A landscape with many valleys, sampled at points; each row gives a point and its height.
A ball rolls from a point to the lowest of its 2 nearest points, and stops where none of them is lower. Distance is the straight distance between rows; heights are no part of it.
Q_466 (h 51.6): [ 71 132 157 106 136 162 119  96 149 192 143 157 153 104 150 112 137 137
 102  77  89  84 101 134 209 142  70 185  93 166 130 122 148 150 136 155
 105  93 144 133 137 132 134 141 126  90  82 111 116 147 163  80 105 160
 149 178 113 162]
Q_250 (h 41.9): [119 127 130 171 146 107 142 120 139 113  89 120 158 141 121 118 112 105
 133 181 159 150 169  98  87 124 185 103 141  48 120 122 144 127  85 147
 141 138 133 107 159 139  70 110 177 158 179 137 206  82  96 163 203 123
 130 116 147 121]
Q_382 (h 30.8): [127 136 120 139 127 106 124  59  83 154  88  98 134 148 124 142  94 131
  85 112 153 137 105 192 158 125 134  98 119 157 120 144 130 131 124 140
 133 125  99 136 146  97 153 185  65 135 154  62 141 171 155 140  67  88
 123  97 133 133]
Q_343 (h 40.3): [176 138 130 119 179 107 169 177 149 127 152 103  75 105 200 162 122  89
 107 115 151 172 139 136  67 110 145  97 140 125 153 122  80 128 125 155
 155  74 137 160 117 144 105 168 109 165 136 114 108 110  52 188 188 140
 139  96 146 125]
Q_663 (h 43.5): [144 121 186 167 180  71 141 228 199 103 136 103 114 140 155 119 124 106
 101 153 142 176 167 133  56 165 172  82 140 115 113 137  67 141 132 134
 150 124 151 146 122 155 140 190  95 132 135  96  99  89  80 207 178 130
 106  75 128 171]
Q_99 (h 11.6): [159 138 145  94 114 144 128 172 140  72 109 158 146  74 118  85 125 128
 185 180 131 105 143 121  82 131  78 141 142 137 105 130 121 111 150  95
 137 135 144  93  97 130 127  51 154 127 123 173 171  97 163 125 184 189
 136 171 113  88]
Q_490 (h 23.2): [ 87  96 206 139 156 129  92 182 186 151 134 151 167 141 116  65 154 166
 102 131  73 117 126 158 164 182  99 166  85 142 115 132 109 118 147 109
  88 143 157 111 127 142 172 164 119  94 102 113 113 106 164  78 135 192
  94 142 101 165]
Q_572 (h 46.0): [118  95 149 183 139 118 100 149 162 146 153 133 126 177 137 119 151 156
 112 124 107 135 167 127 133 160 168 123  96  86 148 121 150 139  95 132
  99 166 127 120 146 156 125 164 147 137 137 126 144  98  88 141 143 113
 102 133 112 135]
Q_118 (h 42.6): [162 126 122 116 140 128 109  96  85 119  37 107 142  98 136 139 104 112
 196 186 149 155 111 137  67 115 128  94 137 111  96 126 123 107 142  85
 101 106 139 105 118  96 150 129 113 169 166 108 163 131 183 140  97 139
  93  62 128 105]
Q_795 (h 21.9): [156 131 105 107 104 178  95 111 114 104 111 157 109  99 144 128 160 121
 178 159 131  94 134  94 112 101  92 130 104 113 110 106 151 121 143 111
 104 125 149  77 121 114 118  60 167 149 151 156 150 123 129 115 129 195
 110 170 119  95]
Q_791 (h 61.2): [222 113 104 144 152  96 143 118 133 118 138 108  72 154 163 144 153 113
 112 116 166 116 154 159  49 137 133  85 148 122 154  96  88  92 102 148
  93 105 127 152 105 137 128 150 110 168 138 128 127 103  43 153 129 165
 129 118 103 104]
Q_476 (h 32.6): [143  81 118 139  76  87 148  89  93 120 129 118 146 170  55 110 142 134
 137 129 122  95 133 144 176 150 119 129 153 123  95 125 138  96 149 151
 102 168  93 138 100 161 193  80 116 109  69 134 149  81 149  71 104  97
 161 170  93 112]
Q_296 (h 39.1): [145 131  97  67  99 189 108  82  76 124  62 136 138  70 137 138 120 127
 196 154 135 127  89 113 109  86  93 114 126 148 103 115 133 125 150  91
 122 115 130  96 131  86 113  82 147 138 153 142 133 170 198 111  96 151
 102 100 131 102]
Q_675 (h 37.4): [ 77 174 103 140 142 120 127  72 122 161 152 102 135 153 120 146 122 154
 120  96 107 112 104 136 204 148 129 221 119 137 153 134 147 122 107 142
  91 104 126 190 134 116 182 190  82 110 103 105  96 168 162  83  71 119
 149 116 110 137]
Q_575 (h 37.6): [181 113  99 145 134 123 159 172 163 126 170 145  74 118 149 142 144 119
  87 117 140 129 150 104  81 104 129  98 174  94 176 121  93 104 105 162
 140 131 151 123 137 161  72 106 149 164 124 153 113 103  42 175 182 124
 125 169 123 112]
Q_618 (h 26.2): [140 138 102 102 117 161  84 121 122 107 114 138 101 123 128 132 179 129
 210 138 124 101 151  77 125  90 116 148  86 127 115  97 142 111 158 101
  79 140 148 108  97 117 147  99 156 126 125 183 116 128 145 114 105 159
  95 139 111 114]
Q_77 (h 47.9): [111 119 112 161 105 143 130  67 111 156 138 131 159 160 134 155 114 101
  61 124 139 119 100 103 154 120 189  89 145  66 141 116 149 157  88 176
 152 144  98  71 173 140  74  86 164 161 195 121 174 141  52 134 155 114
 131 144 162 123]
Q_54 (h 43.9): [106  98 143 186 131 100 112 142 162 107 118 136 149 187 114 121 138 142
 129 152 123 134 178  95 112 163 196 117 134  57 118 131 164 130  89 134
 126 170 134 110 149 174  91 138 179 135 156 150 183  72  98 138 178 107
 115 117 153 151]
Q_477 (h 36.2): [147 119 101 154 115 125 135 133 144 132 174 143  86 163 129 142 147 114
  78 109 138 120 144  95 101  84 154  92 172  92 177 106 116 108  94 159
 139 160 127 104 147 149  75  77 163 160 143 173 116 129  29 154 155 103
 130 174 133 112]
Q_622 (h 26.9): [ 93 110 163  90 118 143 108 131 138 131  89 153 154  87 105  95 147 145
 184 132  96 103 128 131 146 140  57 177 118 178  92 142 106 107 193 107
 112 116 145 119  87 133 157 101 135  92  81 168 119 137 220  73 120 164
 114 131 122 156]
Q_770 (h 56.1): [107 153 140 118 133 180 105  54 119 181 129 151 132  91 180 147 110 124
  85  89 116  84  71 121 184 130  92 148  89 143 143 131 160 152 129 178
  97  80 149 132 155  99 118 151 111 138 158  72 126 168 125 116  93 170
 129 162 143 143]
Q_40 (h 30.7): [120 122 118 116 130 137 142 141 130 119 129 113 121 120 125 162 133 106
 147 130 137 170 145 103 127 110 179 113 148 108 142 147 147 124 116 129
 154 137 115 109 131 155  98 113 163 154 139 137 141 130 106 153 148  95
 143 113 178 140]
Q_521 (h 33.6): [110 142 124 126 156 114 137 120 110 128  98  87 123 118 141 168 114  97
 152 144 144 188 137 112 100 110 174 111 131 123 121 148 149 134 137 131
 155 117 133 120 133 129 114 158 131 163 156 107 140 132 136 171 125  96
 134  70 177 142]
Q_131 (h 60.4): [186 135  95 141 151 128 129 109 129 135 183 121  61 176 176 145 164 117
 104  99 158 116 144 134  86 129 111 130 126 108 172  77 105 104 109 153
  70 108 125 167 119 109 125 165 108 170 145 140  93 117  22 138 117 174
 124 122  99  91]
Q_85 (h 27.1): [135 122 119  92  99 168 144 148 126 127 149 164 149  96 132  91 137 126
 124 128 121  95 121 109 138 138  63 150 129 131  98 131 153 149 135 127
 179 137 133  71 130 146 107  60 161 115 133 160 176 140 130  99 171 172
 158 199 135 111]
Q_506 (h 40.1): [103 197 116 128 145 142 115  64 132 169 150 109 123 144 158 148 136 151
 125 107 105 104  88 104 181 149 121 246 111 136 164 125 145 136  97 155
  85  81 160 200 125 101 148 178  86 136 138 114  86 190 120 113  77 161
 136 130 121 121]
Q_192 (h 54.0): [ 70 149 151 122 129 162  93  69 133 174 114 156 172 111 172 122 114 135
 113  88  89  89  62 113 206 136 112 181  70 158 127 146 161 174 118 161
 106  91 145 133 155 125 123 172 113  96 131  93 132 180 181 101  97 152
 117 150 132 145]
Q_619 (h 42.2): [113 150 165 132 173 121 149 156 152 161 181 122 101 116 187 146 126 119
  57  87 136 161 138 140 148 129 135 133 113 139 161 149 107 162 100 173
 150 111 143 174 132 120 106 208  88 141 137  91  91 146  67 189 160  95
 149 139 148 134]
Q_767 (h 64.9): [172 134 110 131  80 107 139 142 127 108 127 158 103 137  93  67 149 140
  98 128 136  80 128 129  99 111  92  79 142 120 122  89 126  90 125 129
 140 173 114 121 119 111 127  51 130 103  98 152 157  94  95 132 156 142
 163 226  77  90]
Q_543 (h 29.0): [132 123  93 172 130  68 116 147 114 128 175  94 117 212  72 135 142 173
 115 113 130 140 179 161 149 147 176 126 132 142 165 109 130 111 100 105
  97 156  91 178 130 120 174 165 116 134  85 133  93 121  96 104  79  93
 161  79  94 123]
Q_371 (h 59.4): [163 135 106 146 140 154 102  89 116 157 168 134  87 157 172 145 155 132
 109 105 142 106 131 116 128 127 109 134  97  99 170  86 140 117 114 153
  53 115 139 133 134 106 127 149 121 164 160 117 111 123  54 127  93 163
 104 140  96 108]
Q_221 (h 16.7): [144 116 146 110 156 147 135 197 143 125 106 119 115  89 165 133 134 103
 151 161 114 191 136  92  90  80 157  90 100 106 129 115 126 163 122 117
 170  90 148 115 142 124  71 115 167 145 169 130 126 111  95 186 182 136
 100 108 148 121]
Q_65 (h 38.9): [188 131  97 105 148 123 166 201 159 114 188 127  55 105 172 149 139 101
 107  95 141 155 140 118  73 103 130 106 164 127 180 103  77 113 125 141
 150  98 142 164 124 158  93 137 117 153 106 156  85 116  33 181 174 125
 131 131 126 116]
Q_393 (h 27.2): [119 105 131 130 100 133 147 141 127 130 144 128 158 133 112 134 131 126
 112 118 134 144 121 127 148 137 165 113 147  97 122 136 149 144  98 145
 186 162 104  97 147 159  85 104 160 128 150 134 168 124 111 130 174  95
 147 154 165 129]
Q_21 (h 37.0): [133 128 119 161 157  77 151  93  97 125  57  69 137 141 125 146  95  87
 136 177 171 175 151 124  60 115 193  71 164 114 106 138 138 121 115 136
 164 128 115 114 146 129 122 127 120 179 168 109 179 102 118 182 140 101
 154  61 162 129]
Q_928 (h 53.9): [ 81 128  98 110  89 164 129  88  91 132 108 136 164 132 101 153  93 146
 146 101  96 111  56 113 172 122 147 149 117 144  96 134 152 183 131 106
 159 130  82 134 163  99 124 164 112  68 124 113 107 189 220  74  66  80
 105  88 137 150]
Q_325 (h 17.5): [125  97 192 133 154 145 112 193 189 148 161 165 120 131 137  77 162 164
  97 119  76 115 144 150 135 155  77 143  89 139 136 114  94 135 140 122
 102 142 155 124 130 141 134 144 123 111  94 132 103 102 124 122 158 166
 111 179  73 140]
Q_51 (h 26.7): [135 127 122  63 109 144 121 201 112  93 115 127 120  76 115 115 139 141
 189 138 121 156 101 119 114  75 134 107  98 193 132 113 125 139 132  49
 180 130 133 139 130 104 100 102 152  77 126 180  75 164 165 149 112 101
 101  85 146 141]
Q_248 (h 4.7): [178 125 161 113 144 144 132 191 173  95 116 152 123  67 146 123 125 121
 169 178 126 138 148 125  83 125 104 129 148 119 126 143  91 112 139 111
 136 110 160 109 101 151 105  87 148 151 134 138 148  86 134 156 202 172
 116 142 128 116]
Q_367 (h 24.9): [106 150  84 187 138  60 107 112 108 129 142  95 128 222  88 144 123 164
 118 118 133 139 163 164 141 151 184 130 123 131 157 113 156 134 101 100
 105 135  91 167 147 103 164 208  99 136 129 113 110 136 112 103  60  88
 135  51 127 135]
Q_541 (h 45.9): [ 90 107 133 171 126 131 127 111 141 181 179 127 133 162 151 144 132 127
  42  97 130 132 127 103 161 127 182 101 132  87 154 145 140 162  73 186
 152 151  98 101 168 163  85 145 152 150 161 120 145 132  47 151 166  80
 127 156 157 137]
Q_998 (h 29.3): [ 92 174  89  72 121 175 145  98 116 117 152 115 117 111 118 181 112  99
 152 104 136 177  77  61 147  71 165 159 145 146 169 121 139 146 123 110
 150 111 124 144 146  97 102  98 154 120 149 179  65 221 106 136  96 102
 128  94 179 133]
Q_59 (h 22.3): [117 103 188  78 129 132 115 163 151 126 100 166 169  74 100  63 132 135
 157 154 104 108 127 160 133 161  47 151 137 166  89 145 104 116 178 105
 139 119 143 100  89 132 143  79 129 110  98 154 145 130 197  90 150 196
 129 152 116 138]
Q_408 (h 47.8): [123 120 151 157 151 128 115 154 149 154 176 128 114 147 135 127 151 156
 103 101 116 137 151 149 158 149 137 140  98 130 157 124 127 129 113 128
  95 144 126 153 128 133 133 172 116 129 114 119 105 128 104 138 120 109
 132 134 105 140]
Q_191 (h 18.4): [ 60 153  97 141 146  68 133 125 120  81 113 110 113 156 107 184  98 118
 170 139 125 166 151 111 107 169 172 159 174 137 123 181 157 141 158 104
 146 129 123 132 112 152 146 215 114 134 116 132 113 128 177 103  99  53
 126  36 189 153]
Q_4 (h 45.6): [130 100 102 128  78 160 112  93  86 155 129 118 169 169  96 124 134 148
 127 103 105 108  79 146 184 128 137 123 101 126  99  97 158 156 129 112
 139 162  82  99 163 116 123 110 124  93 129 113 153 145 163  73  81 116
 129 143 115 124]
Q_148 (h 30.4): [ 95 139  98 119  90 190 104  94 115 152 185 132 126 162 134 140 137 125
 111  84 115 122  81  76 175  87 136 138  97 130 149  98 151 174 127 126
 121 144 105  98 157 115 118  80 165  96 139 158 100 182  76 102  98 122
 128 172 132 114]
Q_140 (h 34.8): [ 99 122 140 131 126 142  88 136 117 131 101 135 165 130 108 114 126 158
 161 128 101 118  99 153 138 138 124 143  79 140  99 122 140 129 142  81
 114 128 133 128 139  94 147 159 125  96 135 116 114 158 203  94  78 128
  73  98 120 151]
Q_982 (h 37.5): [116 179 146 120 153 140 107 106 124 153 124 130 130 134 169 136 130 145
 145 113 108 109 102 119 149 137 116 203  77 147 147 119 126 132 114 138
  85  77 165 194 118  81 128 186  90 129 146 109  90 172 146 136  89 150
 105 110 112 129]
Q_932 (h 10.5): [ 46 177  99 177 150  71 111  97 124 106 138 119 137 183 125 163  98 127
 137 125 118 149 149 101 148 164 188 177 126 123 130 169 183 171 141 126
 144 129 138 143 143 145 137 230 100 124 135 108 113 134 138 117  91  56
 124  48 173 160]
Q_76 (h 47.5): [145 137 199 126 168  87 112 190 148 117  95  97 147 134 168 105 116  90
 103 157 161 143 121 169  71 148 121  97 106 148  89 135  63 124 166 130
 116  93 156 153 111 106 172 202  63 121 155  53  78 126 129 188 128 163
  86  63 124 159]
Q_515 (h 62.6): [188 120 114 183 140 103 139 122 166  89 111 153 125 143 129 110 136 135
 116 153 168 110 184 122  55 136 140  97 153  54 142 107  93  83  86 144
  98 146 161 126 126 150  80 120 159 151 148 147 168  60  76 160 189 146
 120 154  88 101]
Q_649 (h 16.8): [132 123 163 104 122 122 141 165 160  86 120 164 151  90  90  71 131 142
 154 163 115  92 150 136 115 166  63 163 149 132  95 143 117 111 168 115
 135 147 143  98  87 157 147  66 143 106  90 171 176  85 162 104 190 185
 148 196 101 114]
Q_557 (h 39.7): [104 121 130 189 157  74 143 100 121 128  77  96 152 163 120 130 106 109
 109 172 160 147 172 109  97 134 201  92 150  80  98 136 154 132 100 166
 163 148 125 108 170 141 100 133 142 163 190 109 190  86 104 183 173  94
 147  83 167 147]
Q_955 (h 29.1): [104  90 180 128 120 123  92 170 147 127 106 143 190 141  89  70 130 151
 132 150  87 119 107 178 140 177 107 135 109 131  83 133 137 114 149  87
 118 152 137 103 124 122 167 142 122  94 120 119 130 128 197  79 111 164
  95 126 126 153]
Q_447 (h 28.5): [148  91 112 137  68 102 134 113  91  95 124 120 155 177  56 126 134 138
 153 133 137 115 135 133 141 137 158 102 162 112 107 112 149 105 124 120
 136 187  87 131 111 149 140  74 129 111 116 154 154  93 151  94 113  86
 151 146 115 112]
Q_823 (h 21.8): [127 127 164  94 140 139 123 218 143 109 128 127 124  85 145 125 136 135
 168 140 109 184 124 111 108  97 151 108  88 154 138 116 115 157 128  88
 173 116 149 138 128 118  87 136 155 106 145 152  89 146 127 172 151 112
  99  92 161 152]
Q_654 (h 50.3): [ 97 118  87 130  93 149 105 122  88 138 131 121 179 182  86 140 106 167
 130 111  89 114  74 142 168 118 158 113  83 144 112  90 159 196 120  76
 163 146  72 123 181  76 122 149 122  67 128 112 121 171 191  73  62  91
  97  97 120 136]
Q_599 (h 18.3): [180  93 156 139 107  80 132 188 143 104 128 123 126 155  76  90 122 149
  86 134 127 151 143 203 125 141 153  50 145 162 138 116  95 105 100  99
 146 160 106 164 129 122 147 105 120  98  89 117 114 119 123 154 117  91
 143 138  81 140]
Q_507 (h 32.2): [118 148 102  76 126 166 135 134 126 113 144 114 102  94 138 169 136 101
 172 114 135 170 122  74 131  76 147 140 134 138 160 130 137 123 133 117
 136 114 132 121 122 129 108  97 166 143 138 164  93 169 113 140 123 114
 130 109 172 128]
Q_892 (h 45.2): [118 120 208 168 170  85 112 215 185 120 122  98 147 148 153  96 120 111
  81 169 150 156 159 146  76 169 150  92 117 120  92 147  85 152 149 148
 138 141 162 127 133 129 154 202  82 120 159  55  86  90 103 209 151 143
  86  80 133 170]
Q_44 (h 29.4): [132 102  92 134 109  73 150 101  79 128 155  82 114 194  53 143 110 141
 101 111 135 140 139 178 199 137 135 121 160 169 149 131 110 106 125 141
 116 138  63 185 114 127 192 137 103 114  59 120 107 141 144  75  65  68
 163 109 109 128]
Q_424 (h 23.5): [160 102 126 123  75  96 136 173 107  96 129 124 140 161  70 102 130 149
 117 129 128 145 131 163 127 123 161  71 145 145 128  99 133 117 104  92
 177 191  91 138 128 132 111  68 134  93 112 147 138 114 132 137 128  84
 150 153 116 126]
Q_120 (h 11.1): [180 132 154 136 170 133 148 174 147 130 107 128 121  71 187 135 113  96
 133 177 138 151 140 131  73 112 122  95 132  99 122 138 103 132 128 139
 152  79 155 121 130 119  94 112 132 166 162  97 146  87 103 185 199 158
 116 120 140 109]
Q_428 (h 36.1): [ 98 153 163 147 152  97 130  66 120 148 107 103 132 143 163 133  98 113
  58  96 161 126 121 198 175 128 124 144 113 161 121 178 136 154 132 173
 138 112 155 139 145 122 163 220  54 132 153  51 126 156 150 155  95 100
 142 109 136 139]
Q_183 (h 57.9): [130 140 117 143 128 182 105  64 111 175 160 140 104 120 164 153 121 132
  70  87 134  93  92 122 160 119 101 119 100 118 163 102 154 140 121 166
  81 112 131 120 160  86 112 116 125 146 166  97 120 162  65 116  87 163
 123 168 124 123]
Q_608 (h 65.7): [178 135 101 141  96 134 134 127 110 137 146 168  64 122 117  88 159 143
  84 125 135  52 125 118  91 101  60  77 144 112 130  93 132  91 143 142
 108 145 121 114 134  91 136  47 112 125 100 140 132 100  73 135 115 177
 152 223  83 105]
Q_143 (h 24.5): [ 89 112 123 120 111  97 153 145 108  93  97 119 144 119 101 176  89 123
 180 151 125 176 132 114 119 158 165 117 195 125  96 191 152 144 155 101
 172 148 105 110 116 153 137 152 124 133 116 125 130 119 199 112 126  50
 135  55 196 138]
Q_646 (h 24.6): [122 115 148 123 136 131 151 121 147 152 146 173 107  89 107  93 151 146
  97 122 109  63 157 152 161 162  40 150 153 127 112 138 125 107 166 154
 113 116 142 110  96 160 161  84 117 120  54 131 145  68 122  97 145 179
 165 217 100 139]
Q_276 (h 33.8): [107 143  80 125 119 109 132  75  92 144 157  86 119 168  80 148 125 148
 126  95 130 122 118 152 188 131 126 176 135 143 149 118 135 103 133 129
  93 127  91 177 117 119 193 153 104 111  87 119 100 153 151  73  53  96
 151 113 101 132]
Q_391 (h 18.5): [ 85 160  99 174 152  81 103 117 111 133 138 110 132 197 112 153 116 138
 131 122 129 152 154 119 134 147 196 126 112 119 139 125 170 161 118 109
 134 137 115 149 157 110 122 205 113 133 149 109 116 140 104 136  80  68
 124  57 155 154]
Q_693 (h 19.8): [100 152  93 122 119 164 107  63 113 143 138 117 136 138 134 166 119 121
 145  97 129 133  94  92 170 118 153 159 104 110 146 125 162 136 128 137
  98 128 115 128 142 127 127 152 138 133 150 122 123 173 125 114  83 116
 112 113 146 133]
Q_554 (h 38.4): [160 153  99 105 142 158 154 107 116 126 113 106 105  66 158 174 110  66
 146 155 150 169 127 104  84  91 129 120 176 118 150 161 131 107 133 130
 135  83 129 102 115 130 114  84 149 198 152 121 141 106 122 141 149 152
 150  96 170  97]
Q_725 (h 40.4): [148 153 100  94 110 188 164 123 117 109 113 131 114  50 145 146 113  65
 163 177 145 164 117  92  97  69 119 118 180 124 146 153 146 123 131 107
 156  95 122  79 140 126  96  22 176 177 154 160 130 111 132 133 165 155
 147 116 171  82]
Q_906 (h 25.1): [ 86 154  90 104 108 179 129  79 109 141 156 118 142 135 123 172 108 113
 132  85 126 151  68  84 180  97 166 139 125 131 151 115 152 158 126 124
 141 134  93 130 154 110 106 118 146 108 148 142  91 205 114 117  83  92
 128 115 165 139]
Q_223 (h 41.5): [116  98  92 113  79 152 118  70  83 146 111 122 158 153  82 119 135 145
 164 109 103  87  79 132 180 124 111 153 121 126  84 109 150 140 163 117
 107 140  90 112 142 130 167 116 114  84 100 128 136 135 199  45  62 115
 118 132  95 129]
Q_577 (h 33.9): [150 153 150  92 154 132 104 132 113 127  98 132 129 107 166 139 133 126
 183 120 116 109 105 135 107 127  85 172  92 165 132 114  88  98 149 118
  76  75 166 192  90  81 132 155 102 129 134 127  89 160 174 122  92 173
  95  91 108 138]
Q_418 (h 36.5): [177 140 114 120 147 111 160 103 125 111 102 100 112  83 139 156 107  85
 149 165 173 156 145 137  68 130 132 112 190 130 148 170 110  89 117 135
 128  97 125 127  84 156 138 102 129 193 132 114 172  93 122 141 160 140
 161 103 159  90]
Q_286 (h 49.5): [163 125 183 125 170  93 137 146 137 126  95 109 126  99 180 127 108  92
 106 149 166 137 122 187  85 140 104  97 129 153 111 164  76 125 150 140
 132  76 157 143 101 112 155 177  70 150 152  62 123 118 129 179 144 151
 126  88 131 133]
Q_178 (h 25.4): [104 144 116 137 128 128 117  70 104 144 110 112 136 133 133 158 110 132
 132 110 134 132 103 144 159 134 146 137 112 127 125 147 155 128 134 137
 117 129 116 131 139 127 143 182 101 136 150  87 143 160 158 126  88 101
 117  95 146 142]
Q_636 (h 34.7): [170 121 135 152 143  84 160 128 146  86 103 113 144 102 111 133 105 112
 137 164 176 141 163 151  81 150 147 106 184 110 137 163 100  82  96 138
 132 127 128 137  86 163 134 101 132 161 126 120 185  86 116 153 178 119
 157 122 131 108]
Q_900 (h 44.0): [ 94 139 137 167 158 116 132 110 144 179 185 112 103 157 167 149 134 127
  38  85 151 146 148 133 157 130 169 122 120 121 168 147 127 154  82 190
 134 137 119 139 150 137 109 200 107 160 153  98 120 144  41 167 141  84
 147 128 149 136]
Q_501 (h 29.7): [141 149 124  89 127 161  90 132 114 121 113 141 119 110 145 125 158 141
 206 124 116 103 129  95 122  88 104 164  70 163 127  93 112 117 151  94
  83 108 161 152 103  86 126 117 139 105 123 171  86 157 163 117  90 160
  86 117 101 126]
Q_246 (h 17.0): [157 148 115 104 110 166 130 131 116  89 120 165 108  60 126 112 137 116
 176 177 141  70 153  89  90 108  57 147 146 119 109 135 137 111 158 119
 108 115 142  88 106 124 127  31 155 144 118 166 168  93 141 117 159 207
 143 186 131  85]
Q_398 (h 64.0): [151 120 119 154 100 123 146 148 149 105 145 166 143 154 108  56 138 153
  86 121 124  89 137 132 101 150  85 121 130  88 115 105 128 108 103 131
 152 185 138 103 136 134 101  91 148 103 113 160 180  93 112 118 191 156
 152 222  73  95]
Q_957 (h 30.6): [117 121 126 109 108 174 117 129 139 155 154 167 119 112 147  94 158 141
 118 110  96  83 125 100 150 124  57 155  97 146 103 116 148 147 154 132
 131 128 142  81 118 142 129  85 159 101 105 159 142 127 122  90 141 181
 143 207 117 129]
Q_75 (h 39.6): [102 154 193 139 180 106 140 127 145 157 144 120 121 132 189 129 115 116
  55  94 150 137 132 175 161 136 122 144 100 163 139 164 111 165 117 174
 136 105 165 164 130 114 136 230  62 135 141  60 102 143 114 185 130 114
 144 126 137 143]
Q_486 (h 56.4): [ 55 153 116 113 109 166 132  62 114 131  97 145 153 110 142 158  91 138
 156 104  94  95  61  91 176 131 136 210 125 145 105 169 149 163 136 147
 132 114 117 157 155 129 137 183 106  93 113 118 113 197 230  92  78 104
 109  91 142 154]
Q_356 (h 35.6): [128 137  90  72 110 170 119  99  76 125  77 118 131  95 114 154 111 131
 181 131 132 145  85 120 114  83 131 105 121 156 116 110 129 128 131  81
 139 126 111 126 133  81 114 119 130 115 146 135 113 189 193 124  78 101
  93  84 140 125]
Q_885 (h 31.4): [100 133 114  79 105 151 114 153  97 112  89 137 143  90 113 126 117 148
 186 134 112 141  92 119 110  89 131 127 102 183 116 122 124 152 125  61
 160 121 125 145 136  65 110 123 141  80 133 158  84 194 223 120  86  99
  75  71 143 149]
Q_102 (h 39.0): [135 115 125 130 122 133  79 118 100 105  66 127 155 133 104 125 123 147
 197 166 124 130 113 144  99 133 135 110 111 105  89 117 145 113 143  71
  99 140 134 104 128 106 155 135 133 128 155 132 142 138 198 104  75 131
  57  80 124 132]
Q_959 (h 30.5): [ 98 134 140  92 106 164 108 136 145 136 124 163 131  99 141 102 168 146
 176 121 100 102 138  87 152 119  69 185  80 177  99 128 119 132 181 119
 121 122 142 107  98 137 140  94 160  82  89 188 118 137 174  84 125 170
 124 158 127 145]
Q_436 (h 23.9): [151 100 131 145 130  67 127 157 114 119 144 100 119 179  64 114 121 156
  99 126 125 148 153 199 156 147 145  95 131 172 149 125 103 104 117  98
 111 141  95 180 126 105 189 142 108 112  66 107  93 133 135 116  78  87
 145 110  80 131]
Q_397 (h 49.6): [ 99 119 155 138 147 135 123 115 151 174 157 135 130 120 141 124 140 144
  93  85 109 108 126 164 204 156 105 158 105 140 141 136 142 125 131 150
  96 126 129 144 128 142 153 168 109 115 100  99 121 126 141 102 123 127
 147 164 112 149]
Q_679 (h 23.3): [132 112 114 118  93 156 154 151 135 121 162 150 155 123 132 107 125 118
  99 125 128 125 116 101 135 134 119 138 138  95 119 139 149 159  97 140
 197 154 129  72 149 159  78  71 181 122 152 159 180 135  99 114 196 139
 146 199 143 106]
Q_542 (h 27.7): [118 107 141 107 106 114 170 146 147 149 168 144 107 113  93  98 147 130
  88  98 112  95 147 152 179 139  81 135 169 144 120 135 119 110 155 159
 147 147 113 127  99 170 159  80 131  99  45 136 130  90 114 107 151 109
 185 219 108 141]
Q_712 (h 30.0): [137 102 133 134 108  97 154 167 153 102 156 129 106 130  84 115 154 139
 126 117 117 118 169 139 148 149 126 130 167 133 125 140 112  90 141 140
 135 176 116 143  79 187 166  83 138 109  56 155 129  86 124 121 157  96
 167 188 104 135]
Q_146 (h 42.0): [141 144 171 135 199  90 152 199 170 106 135  93  92 119 189 157 124  87
 135 146 144 185 154 131  59 128 160 123 131 124 132 153  69 138 153 136
 153  85 155 155  97 164 127 191 103 149 135 106 108  95  99 192 199 146
 129  66 157 146]
Q_450 (h 30.2): [105 127 140 123 115 109 166 129  88 110  74 104 170 101 104 144  63  98
 163 183 144 189 127 120 101 142 168  99 193 113  90 175 149 149 136 106
 186 142 100 105 146 141 122 107 124 143 147 118 169 107 190 153 160  75
 147  68 180 105]
Q_647 (h 62.0): [217 112 115 158 149  99 150 135 145 109 100 125 108 138 161 134 132 110
 123 154 166 124 162 138  40 128 148  68 150  84 138  99  89  95  93 138
 120 109 147 141 121 132 100 120 128 166 154 127 153  81  59 176 169 151
 121 116  94 114]
Q_298 (h 21.4): [121 110 178 117 155 139 132 157 178 158 152 178 100  96 129  87 157 158
  98 105  88  89 155 150 152 151  42 151 117 153 126 118 101 119 170 141
 110 115 160 124 106 152 141 119 115 114  64 132 111  86 133 110 154 179
 145 200  83 153]
Q_46 (h 32.4): [150 104 145 141 122  95 155 138 149  87 124 141 157 106  86 103 110 135
 122 146 151 112 159 171 128 178 111 122 176 119 119 154 110  87 118 148
 121 151 126 140  87 166 144  83 129 126  96 137 171  87 132 124 177 119
 161 178 104 114]
Q_249 (h 63.2): [160 115 119 192 116 107 139 108 160 107 135 162 150 151 114  79 129 158
  78 136 160  86 167 142  90 154 114 108 145  64 139 113 110  89  77 159
 102 172 140 116 134 147  87 116 155 129 138 146 176  71  91 134 192 144
 134 189  78  94]
Q_924 (h 36.9): [115 102 107 106  92 110 139 112  87 127 132 115 129 160  57 110 143 147
 165 125  99 107 125 138 173 119 103 143 124 151  92 118 133 113 174 101
 109 147  93 138 104 128 203  99 122  76  47 141 110 113 183  64  72  94
 131 142  94 130]
Q_272 (h 42.1): [142 143  98  66  96 205 128  99 101 119  88 146 125  41 160 151 119  96
 183 160 135 150 104  79 114  67  93 130 138 156 122 140 134 133 152 110
 132  95 139  89 133 102 105  52 174 157 156 152 114 149 176 114 129 169
 129 103 165  96]
Q_761 (h 34.0): [118 119 113 137 106 167 113 138 135 153 190 139 104 161 139 125 155 134
  90  97 112 125 123  97 139 100 137 109 107 114 160 103 145 145 104 137
 131 159 115 100 154 140  98 100 162 127 135 153 113 149  58 127 135 114
 122 187 118 111]

Where does a ball stop that starts at each point below?
Q_608: Q_679
Q_663: Q_693
Q_397: Q_679
Q_272: Q_248
Q_725: Q_325
Q_900: Q_693
Q_928: Q_599
Q_767: Q_679
Q_982: Q_99

Call two points neighbours if one is among the 2 nearest of the other. Go from one point of each pair to the other, from neighbour to neighbour, staying as low as possible. Name the highest point that can't be avoided.
Q_99 / Q_679: Q_957
Q_325 / Q_248: Q_272
Q_693 / Q_248: Q_507
Q_599 / Q_932: Q_543
